The views of a scene show one set of named points, each view turned or mirrored, shifted and resized as a whole, with a little noise and some points left out.

Scene 1
View 1
k_307: [ -6  -2 -14  12   6  12 -25 -44  18  19   8  14 -24  23 -21  16  32 -22
 -14   4 -11   5  -9  15  18  -6  14 -27  -3   2   1  13 -10]
k_880: [ 10  -9   6  29   5  12  -1 -17   5 -18   2   2 -14  31  18  13  34 -10
  30  -7  -7  -9  21   5  13 -20   8   1   1 -19  32  -3   5]
k_825: [  9  -3   6  28   7  -4 -22 -24   1  -8   7   8 -25  27  13  36  43 -18
  14  12  13 -18   7   2   5 -27  -2  -9 -10   5   2  -7  13]
k_628: [ 15   2   5  31   4 -11 -27 -26  -7  -8   8   7 -30  21  19  47  45 -21
  17  17  25 -26  10  -2  -4 -27  -8 -10 -11  14 -10  -8  15]
k_556: [  4   4 -14  13  -4  11  -6 -36   8  -5  -4   6 -13  25  10   7  24 -19
  15  -9   0  -6  21   8  15   1   2  -9  -2  -1   9   4 -11]
k_907: [ -5   5 -18   7   2   8 -16 -43  16   7  -3  14 -13  29  -7   9  26 -23
  -7  -2  -1   0   5  12  21   0   3 -19  -8   7   0   6 -11]
k_11: [ -1   0  -4  16  10  -4 -26 -34  13   2   1  15 -17  33  -2  28  37 -21
  -7  11   9 -10  -1   8  16 -20  -1 -15 -15  12  -4  -4   6]
k_100: [ -1   2 -18  10  -2  14 -12 -42  13   7   0  10 -17  23  -4   6  25 -21
   3  -6  -6   1  11  11  16   4   7 -17  -1   1   5  10 -15]
k_170: [  5   9 -22  11 -10  10 -16 -47   4   8   2   7 -24  14   2  16  24 -26
   9  -3   6  -7  16   7   7   8   1 -20  -1  11  -9  11 -16]
k_704: [  8   0 -17  18 -12  26   3 -36   3  -4   3  -2 -20  15  10  -1  20 -17
  32 -17 -12  -3  28   8   9  10  11 -10  12 -15  21  14 -21]
k_229: [  4   7 -10  13   2  -4 -20 -37   7  -3  -4  12 -16  29   9  24  31 -23
   2   5  15 -13  12   5  13 -10  -7 -11 -14  15  -8  -4   1]
k_52: [ -4  -2 -10  14   5  11 -18 -37  16   8   3  13 -18  28 -10  13  31 -19
  -3   0  -9   2   0  12  19  -8  11 -18  -4  -3  10   8  -8]
View 2
k_880: [-21  -3   3   6   5  -1 -24   4  15  13  -1   8   6  10  14  -5 -11   6
   0 -18   7  18  -4   5  12  -4 -19  13  17  -1  16   4   9]
k_170: [  2   4   0   2   1  10 -25  17   3   8  17  -5   0  -2 -13   1   8  19
 -11 -26  16   6   8   4  24   1  13  -7  -2 -19 -17  -4   9]
k_307: [  3  12 -14   3 -24  -4 -13  26  -3   4  12   3   2  -5  -9  13  11  28
  -4 -28   9  13  -7  -5  32   5  20  -5  10   3 -13  -1  25]
k_628: [ -8   4   6   2  -1  16 -20 -13  13  -8  -1  -7 -18  -7   2  -9 -13  11
  12 -41   4   6 -18 -14  -8   8   2 -10   1 -32   0  -5  13]
k_907: [  7   8 -10   6 -12   1 -17  16   3  11  14   1   1   0  -4   3   6  27
 -21 -24   8  12  -2  -3  31   7  15  -3   5  -5 -11  -5  13]
k_556: [ -3   1   0   4   4   4 -25  12   9  15  12   1   4   6   0  -4   2  16
 -18 -20  11  13   6   6  25   0   1   3   5  -9  -3  -2   5]
k_229: [  5   7  -2   5  -4  10 -20  -1   8   5   8  -4 -10  -2   0  -7  -3  22
 -16 -31   4   9  -9  -9  15   9  10  -6   0 -20  -6  -8   8]
k_100: [  1   5  -6   4  -7   1 -21  22   3  12  14   2   6   2  -6   4   8  21
 -15 -21  12  12   5   5  32   1  10   0   6  -4 -10  -2  12]
k_825: [ -9   5   1   3  -5   8 -18  -6  12  -2  -2  -1 -12  -2   6  -6 -11  13
   6 -35   3  10 -18 -11   0   7  -1  -4   7 -19   5  -3  14]
k_704: [-14  -4   5   2  12   1 -31  25   8  19  16   5  16  10  -4   2   7   8
  -7 -12  20  12  19  20  29 -11  -8   8  10  -5  -3   5   5]
k_11: [  3  10  -8   6 -17   5 -14   1   6   1   4  -1 -10  -4   3  -1  -4  25
 -10 -34   0  12 -18 -14  15  12  13  -6   6 -11  -3  -6  17]
View 3
k_556: [ 12  12  20 -11  19   8  -9 -22   7  -7 -13 -19 -34  21   2  -5  22  -7
   7   7 -17   0  -4   8  -4   1   5  16   2  12  14 -22   0]
k_704: [ 24  11  10 -22  20  13  -9 -32   1 -21  -3 -31 -23  27  10 -17  20  -7
  16   2 -24   3   7  21   3 -13   8  13  -2  25  20 -24  -6]
k_100: [ 17  25  19 -11  26   6  -6 -13 -10 -11 -11 -12 -33  11   0  -8  26  -4
   4   6 -15   5  -4   8  -9   0   1  10  -1   8  11 -25  -2]
k_628: [ -5  -4  39  -1  12  -9 -28 -16   7  32  -8  -9 -21  32   3  -2   9 -15
   4   7 -23 -31 -12 -16   2  36 -27  12  11 -13  21  -5  13]
k_11: [  0  18  30   6  20  -9 -16  -1  -2  11 -12   3 -35  16  -6   0  25  -6
  -2  11 -10 -12 -16 -14 -11  19 -11   9  12  -8  12 -19  10]
k_880: [  5  -2   9  -3  12  -7 -24 -24  21 -14   2 -19 -24  44   3 -16  23  -9
  17  10 -16 -20  -6  -1   4  -6   3  10  23  26  30 -18   8]
k_825: [ -3   1  29   2  14 -11 -25 -13   8  16  -5  -7 -24  32   0  -6  17 -11
   5   9 -18 -27 -14 -15   0  23 -18  10  16  -2  22 -11  12]
k_52: [ 13  27  17  -1  27  -5 -11  -2 -13 -11  -5  -2 -30  14  -3 -12  29  -2
   2   8 -11  -2 -10  -1 -10   0  -3   5   8   6  13 -25   3]
k_229: [  1  12  34  -3  17   3 -13 -14   6  14 -19  -8 -38  16  -3   4  19  -9
   0   8 -14  -8 -12  -7  -8  21  -7  16   3  -6  10 -17   6]
View 4
k_880: [  0   6 -23  -5 -15 -14  13  -5  12   4 -12  13   7  -2  -3   4  -2  21
 -19   8 -16   6  -9 -13  13 -10 -11  17   3   1  -8  -5 -14]
k_100: [ 12   8  -5   0 -12  -3   8  -5  -7   3  -1   4  -3   1   0 -12   4   4
   2   2   7  -4  -6 -15  11  -2   6  10   3   7  -6 -14  -2]
k_170: [ 21  10   1  -1 -15  -5   5  -9  -6   2  -4  -3  -9   5   7  -9   9  -8
   1  -3   7   0  -4 -13  16  -4   0   9  -3   4  -8 -12  -1]
k_907: [ 16   9  -6   0 -13  -2   4   0  -9  10   0   2  -3   3  -2 -14   1   6
   1   0  11 -12  -5 -14  11  -1   6  10  -1  10  -7  -8   3]
k_628: [ 24  19  -9   0 -26 -23  -3   1   9  16 -18  -5  -4   8   6  -3   3   0
 -22  -2  -9   3   0  -3  28 -15 -25  15 -23   8 -19  14   1]
k_11: [ 18  16 -10   2 -20 -12  -2   6  -4  19  -6   0  -1   4  -4 -14  -3  11
 -10   0   6 -13  -2  -8  18  -6  -6  12 -13  14 -13   7   6]
k_307: [ 12  16  -3   6 -16  -9   5   2 -13   4   2   2  -3  -5  -8 -30   3   9
   6   8  14  -9  -2  -6  13  -4   8   8   0  16 -14  -9   7]
k_229: [ 23  11  -7  -2 -18  -8  -1   0  -2  17  -7  -2  -3  10   3  -4   0   2
 -11  -5   4  -9  -4 -12  18  -5  -7  13 -12   9  -9   3   2]
k_52: [  8  11 -10   2 -15  -8   8   0  -6   5  -1   6   0  -3  -6 -18   1  12
  -1   7   5  -6  -5 -11  12  -5   4  11   2  11 -10  -9   0]
k_704: [  4   2  -8  -5  -9  -3  17 -15   1 -10  -5   8  -3  -2   6  -1   7   3
   0   5  -4  10  -9 -18   9  -4   3  12  14  -3  -3 -24 -14]
k_825: [ 16  16 -13   0 -23 -21   0   2   7  14 -14   2  -1   4   0  -5   0   9
 -20   2  -7   0  -2  -5  22 -13 -18  15 -15   9 -16  10  -1]
View 5
k_307: [-23  -8   4   5 -15 -23  15  -9  11  12  -8   7   1   7   5 -32  -6  -2
  10   3 -24   8  25 -25  13  22 -10  10   5   8   2   0   6]
k_880: [-15   1  -1 -21  -8   7  14 -12  16 -15  -9  -7 -14 -21   3   6 -11 -28
   5  15  -6   9 -23 -11  -1   4 -33   8  -9   5   4 -10 -12]
k_628: [-15   1 -17  -5 -10   8  -1 -10 -16  -2  -6  12 -11 -37  -9 -15 -34  -3
 -15  14 -15 -25 -13   3   3  -9  -6  13  13  16  -1  -2 -24]
k_52: [-20  -8   2  -5 -13 -14  16 -11  13   4  -7   4  -3   0   5 -22  -7 -11
  10   4 -17   9  13 -22  11  16 -16   9   1   8   4  -4   3]
k_907: [-11 -14  -3  -8 -16 -11  17 -12  12   1  -2   6   5   2   8 -23 -13 -17
  13  -2 -19   4  22 -18  14  10  -4  10   1  13   8  -5   6]
k_170: [ -9   1  -5  -4 -17 -10   7  -9  11  -8  -8   0  14   0  12 -14 -19 -18
  12  12 -28  -5  16  -3  13   3  12  12   0  11   5   4   3]
k_229: [ -7 -12 -12 -11 -15   2  10 -12  -2  -3   0  11   3 -15   2 -18 -26 -16
   3   0 -16 -13  12  -4  12  -5   4  13   7  18   8  -5  -6]
k_11: [-15 -16  -9  -7 -13  -4  13 -12  -5   7   0  15  -9 -16  -4 -28 -20  -6
  -2  -4 -13  -9  11 -16  10   5 -13  12  10  17   5  -7  -7]
k_556: [ -8  -4  -3 -17 -15  -1  14 -12  17 -12  -5  -5   4  -5  12  -4 -14 -28
  14   8 -16   4   4  -9   9   3  -6  10  -6  10   7  -6   0]
k_100: [-13  -5   1  -8 -15 -12  15 -10  17  -5  -8  -2   7   4  11 -14  -9 -20
  16   7 -22   8  16 -15  13  12  -4  10  -4   8   6  -2   6]

In a view up to two points have been moved. Name them for each view, in the order of its rows, or write none.
view 1: none
view 2: none
view 3: none
view 4: k_52, k_704
view 5: k_880, k_229

Scene 2
View 1
k_183: [ -5  16   0 -25  -9  10  26  -4  -5 -33  -8 -11  -3   3  -3 -18  23   0
  12  12 -30 -45   2   1  42 -31   6 -41  13 -39  25 -50  12]
k_555: [ -3  20   0 -24   4 -17  12  -6  -1 -17   4  -6  14   8  16  -1   2  -9
   5  19   0  -3  22  -1  13  -5  -3  -5   8   3  32  -8  -1]
k_294: [  5 -11   0 -25   6  -6  18  -6   2 -15 -18 -11  14  -2   2   3  -4  -2
  -6  36 -11  13  29   2   3  -2  -1 -12  13  30  21  18   4]
k_791: [ 10   5   6 -11  14   1   4 -17  24 -19 -12 -10  15  -2   7  -1 -24 -14
 -17  36  -1  42   9  14 -11  12 -14   6  18  41  27  48   0]
k_912: [ -2  32   5 -18  13 -24   2 -11  10 -14  15  -2  19  12  27   1 -10 -19
   2  19  17  21  15   3   0  10 -12  15  12  13  40  11  -7]
k_906: [  2  18  12 -14  22  -9  11 -15  19 -16   4  -5  14  10  16   1  -7 -21
  -2  25  10  28   0  11   2  12 -15   8  25  16  38  18   1]
k_594: [ -1  -7   5 -33  15 -24  29   2 -13  -6  -5  -7  16  10  12  11  16  -7
   9  28   2  -1  30  -7  13  -2   0  -7  18  15  29 -10   6]
k_736: [  2  26  -6 -14 -12   8   2 -13  13 -33  -7 -10   6  -5   5 -17  -9  -4
  -5  18 -21  -9   9   7  14 -14  -1 -17   3  -5  24   0  -2]
k_356: [ -1  31  11 -14  24 -18   7 -15  18 -15  15  -2  15  16  25   2  -8 -25
   2  21  20  28   1   9   2  14 -18  17  23  11  42  12  -4]
k_975: [  3  21   1 -15   3  -2   2 -13  16 -24  -2  -7  10   1  11  -8 -15 -10
  -7  23  -5  14  12   8   3   0  -9  -2   9  14  30  17  -3]
k_254: [  7  -7  -6 -21 -10   6  12  -7   1 -24 -24 -14  10 -12  -6  -6  -9   6
 -10  33 -27   0  30   3   6 -13   5 -24   3  24  16  16   3]
k_295: [  6  -4 -10 -21 -20  18  15  -7   1 -33 -29 -17   1 -14 -14 -16  -1  10
  -7  27 -42 -23  21   4  20 -27   8 -42   2   0  11  -5   7]
k_579: [  3  -3  11 -21  23 -11  21  -7   8 -11  -7  -7  15   7  10   8   0 -15
  -1  33   4  25  12   6   4   9 -10   0  27  25  32  15   7]
k_897: [-10  13 -14 -37 -23 -12  24   7 -28 -25  -4 -11   3   3   3 -11  27  12
  18   9 -28 -62  37 -15  42 -38  18 -41  -7 -35  22 -62   4]
View 2
k_594: [-16 -12 -34 -15   4   3  11 -11  10 -16  23   1  -7  -4  -8   9   5   5
  -2 -10 -19 -16   5  21   4  13  -6  29   0  -4  -7  -6  24]
k_356: [ -6 -12 -35   0  12   2  14 -17  20 -11  18  31   3 -14  -4 -10  18  22
  -9  -8   2  20  17  23   1  12 -22  37  12   7  17  -4  15]
k_906: [ -5 -10 -30  -5   8  -4  16 -14  18 -12  16  24   1 -12  -4 -10  17  17
  -7  -1   2  15  15  20   1  14 -22  33   8   8   7   1  17]
k_254: [-14   6  -6 -18  -4 -19  11  -6  -7 -10  17  -2   0  -1  -8  -4   2   0
   6   9  -6   0  10   8   5  10 -12  14 -10  11 -29  11  16]
k_791: [ -5   1 -17 -12  -4 -25  27 -22  15 -12  10  24   2 -15   1 -18  27   7
  -8  14   5  20  25  14   3  13 -30  36   3  21 -11  13  22]
k_912: [-14  -9 -31  -6   8   1   9 -19  12 -10  22  27   3 -11  -3  -8  15  20
  -9 -13  -1  17  21  24   2   9 -18  34   8   7  14  -8  11]
k_579: [ -4 -10 -32 -10   3  -7  22 -14  20 -15  15  14  -3 -11  -4  -5  18   7
  -6   3  -7   2  10  18   2  16 -20  35   5   6  -6   3  26]
k_975: [-10   0 -17  -7   5 -10  10 -10   4  -9  18  18   4  -7  -6  -9   8  14
  -1   0   3  17  16  14   2  10 -18  23   2  11  -3   4  10]
k_183: [ -4  -7 -18   3  23  16 -12  26  -8  -7  26 -12  -3   8 -24  13 -32  16
  24  -4  -7  -8 -24   4   1  15   6  -6  -1 -11  -8   1   5]
k_736: [-10   3  -9  -4  10  -6   0   3  -7  -5  21   9   4   0 -13  -5  -8  17
  11   2   4  16   6   9   2  10 -10   8  -2   8  -8   6   4]
k_294: [-13  -2 -19 -17  -4 -16  17 -14   5 -14  17   3  -3  -6  -4  -2  12   2
  -1   5 -10  -4  13  14   5  12 -15  26  -4   9 -21   6  23]
View 3
k_906: [-12  20  17  19  16  18 -29   7 -13 -24  29   0 -23 -25 -11  -4   2 -16
   2 -14  17   9 -14  18 -14 -21   4 -10   6 -54  16 -40 -33]
k_356: [-14  23  21  20  20  18 -27   3 -14 -21  28   0 -31 -30 -15  -1   4 -21
   4 -12  20  13 -11  25  -7 -35   1 -16   3 -62  23 -45 -34]
k_579: [-12  10   7  18   4  15 -28  11 -17 -27  29  -2 -10 -25 -12 -16  -8 -14
  -1 -13  18   1 -22  14 -26  -7  13  -2  16 -45  16 -40 -31]
k_594: [-14  -8  -7  18 -18  -1  -2  -4 -22 -31   5  -3  -1 -28   1 -21  -3  -9
 -10   4  14   8 -26   8 -21 -11  10  -1  13 -35  22 -31 -22]
k_555: [-15   5   5  16  -1   4  -8  -5  -9 -27   4   0 -12 -22   9  -6  10  -7
  -6   1   8  14 -14   6  -8 -21  -3  -9  -2 -39  12 -25 -22]
k_295: [-18   2 -12   4   0   2 -20  11   6 -38  -5  10  17   2  32  -3   8  10
  -7  -4 -16  -6 -17 -31 -15  26  -3   6   1  -9 -22   3 -15]
k_975: [-10  20  18  15  14  12 -29   5  -3 -27  26   2 -14 -15   3   0  10  -8
   3 -15   9   9  -9   9 -11  -8  -4  -9   1 -41  -4 -25 -26]
k_736: [-17  17   6   9  15   9 -23   5   6 -29   3   8  -5  -7  21   6  14   0
  -2  -8  -8   5  -9 -13  -2  -4 -11  -8  -7 -30 -11 -10 -21]
k_897: [-28 -23 -33   8 -19 -16  28 -17  -4 -34 -58   8  14 -14  49  -4  19   8
 -26  31 -21  11 -18 -35   8 -13 -12  -1 -16 -14   8   8  -6]
k_294: [ -7   7   5  15 -10   5 -23   5 -11 -33  30  -2   3 -16   2 -16  -2  -2
  -1 -13  13   3 -20   7 -28  12   9   1  16 -27  -3 -23 -23]
k_791: [ -1  29  28  18  12  21 -51  16  -6 -30  62  -1 -11 -14 -15  -9  -4  -9
  12 -34  22   1 -14  21 -31  12   9  -4  18 -39 -11 -34 -32]
k_183: [-36  -9 -29   4  14   3   0   6  -1 -32 -51  17   6 -11  36   4   9   0
 -21  21 -27  -7 -20 -42   5 -10  -6   1 -14 -27  11  -3 -19]
k_254: [ -7   8   4  10  -7   4 -25   7  -1 -36  23   2  11  -6  17 -10   5   6
   0 -15   2   1 -17  -7 -24  24   2   3  11 -15 -20 -10 -18]
View 4
k_594: [-26   9  -8   0   0  -3 -13   0  12  -3   0   0  -3  -1 -10  -2  -6  -3
  -5  -6  -3  -4   1  23 -10  14 -12  13  16   3  25   6  -8]
k_906: [-16  -2   0   7  -5   2   3   9   4   6   2  -5 -12   5 -15   8  -5  -4
  23   0  -4   4 -11  34  -9   6  -9  13   2   3  10  11  -5]
k_975: [ -7  -1   1   5   0   2  -3   9   5   7   4  -1  -9  -2  -3   8  -4  -4
  18  -2  -3   3 -10  22 -12   0  -5  13  -1  -6   6   5   2]
k_356: [-18  -4   0  12  -7   2   7  10   1   8   2  -5 -16  10 -19   6  -3   2
  30   8  -1   5 -16  38 -10  10 -11  19   4   4   8  13  -6]
k_254: [ -6   6  -3  -3   6  -1 -15   5  14   3   5   2   0 -13   9   7  -7 -15
   1 -16  -6  -6   3  10 -17  -5  -6   3  -2 -15  11   2   4]
k_294: [-16   5  -6   0   2  -2  -8   6  13   2   4   1  -1  -6  -2   6  -7 -16
   6 -13  -6  -7   2  22 -17   3 -11   5   1  -9  15   9  -3]
k_183: [  0  12  11 -11   7   4 -29  -9   6  -8  -5  -4 -13 -10   8   2  -6  18
 -24 -11  -7  13  -2  -1  10  -3  13  12  21  12  20 -27   0]
k_897: [ -5  19   0  -7  11  -1 -42  -8  10 -13  -5   3  -7 -16  17 -11   0  23
 -35  -4   1   7   2 -11   2   6   7  21  31   5  28 -26   4]
k_912: [-17  -1  -3  12  -4   1   1  10   2   6   2  -2 -14   6 -12   2  -1   4
  23   9   2   4 -15  30 -12  12 -11  22   6   0  11  12  -2]
k_295: [  3   9   5  -9  10   1 -24   0  12  -1   3   1  -2 -18  17   7  -8  -7
 -12 -20  -8   0   4   0  -8 -12   5   1   2 -10  13 -13   6]
k_555: [-14   6  -3   5   0   0 -12   5   7   1   1   0  -9  -2  -4  -1  -2   6
   4   1   0   2  -7  18  -9   9  -6  18  12   1  17   1  -1]
k_736: [  3   4   6   1   4   3 -13   5   4   4   2   0 -11  -8   9   7  -4   4
   6  -5  -4   7  -8   9  -7  -6   3  12   3  -6   6  -7   6]
k_791: [-12  -4  -2   6  -3   1   8  13   8  12   8  -2  -5  -1  -9  15  -8 -23
  30 -10  -8  -4  -7  34 -19  -2 -12   3 -13 -12   3  18  -2]

In a view up to two points have been moved. Name them for each view, in the order of its rows, or write none.
view 1: k_906
view 2: none
view 3: k_791
view 4: k_356
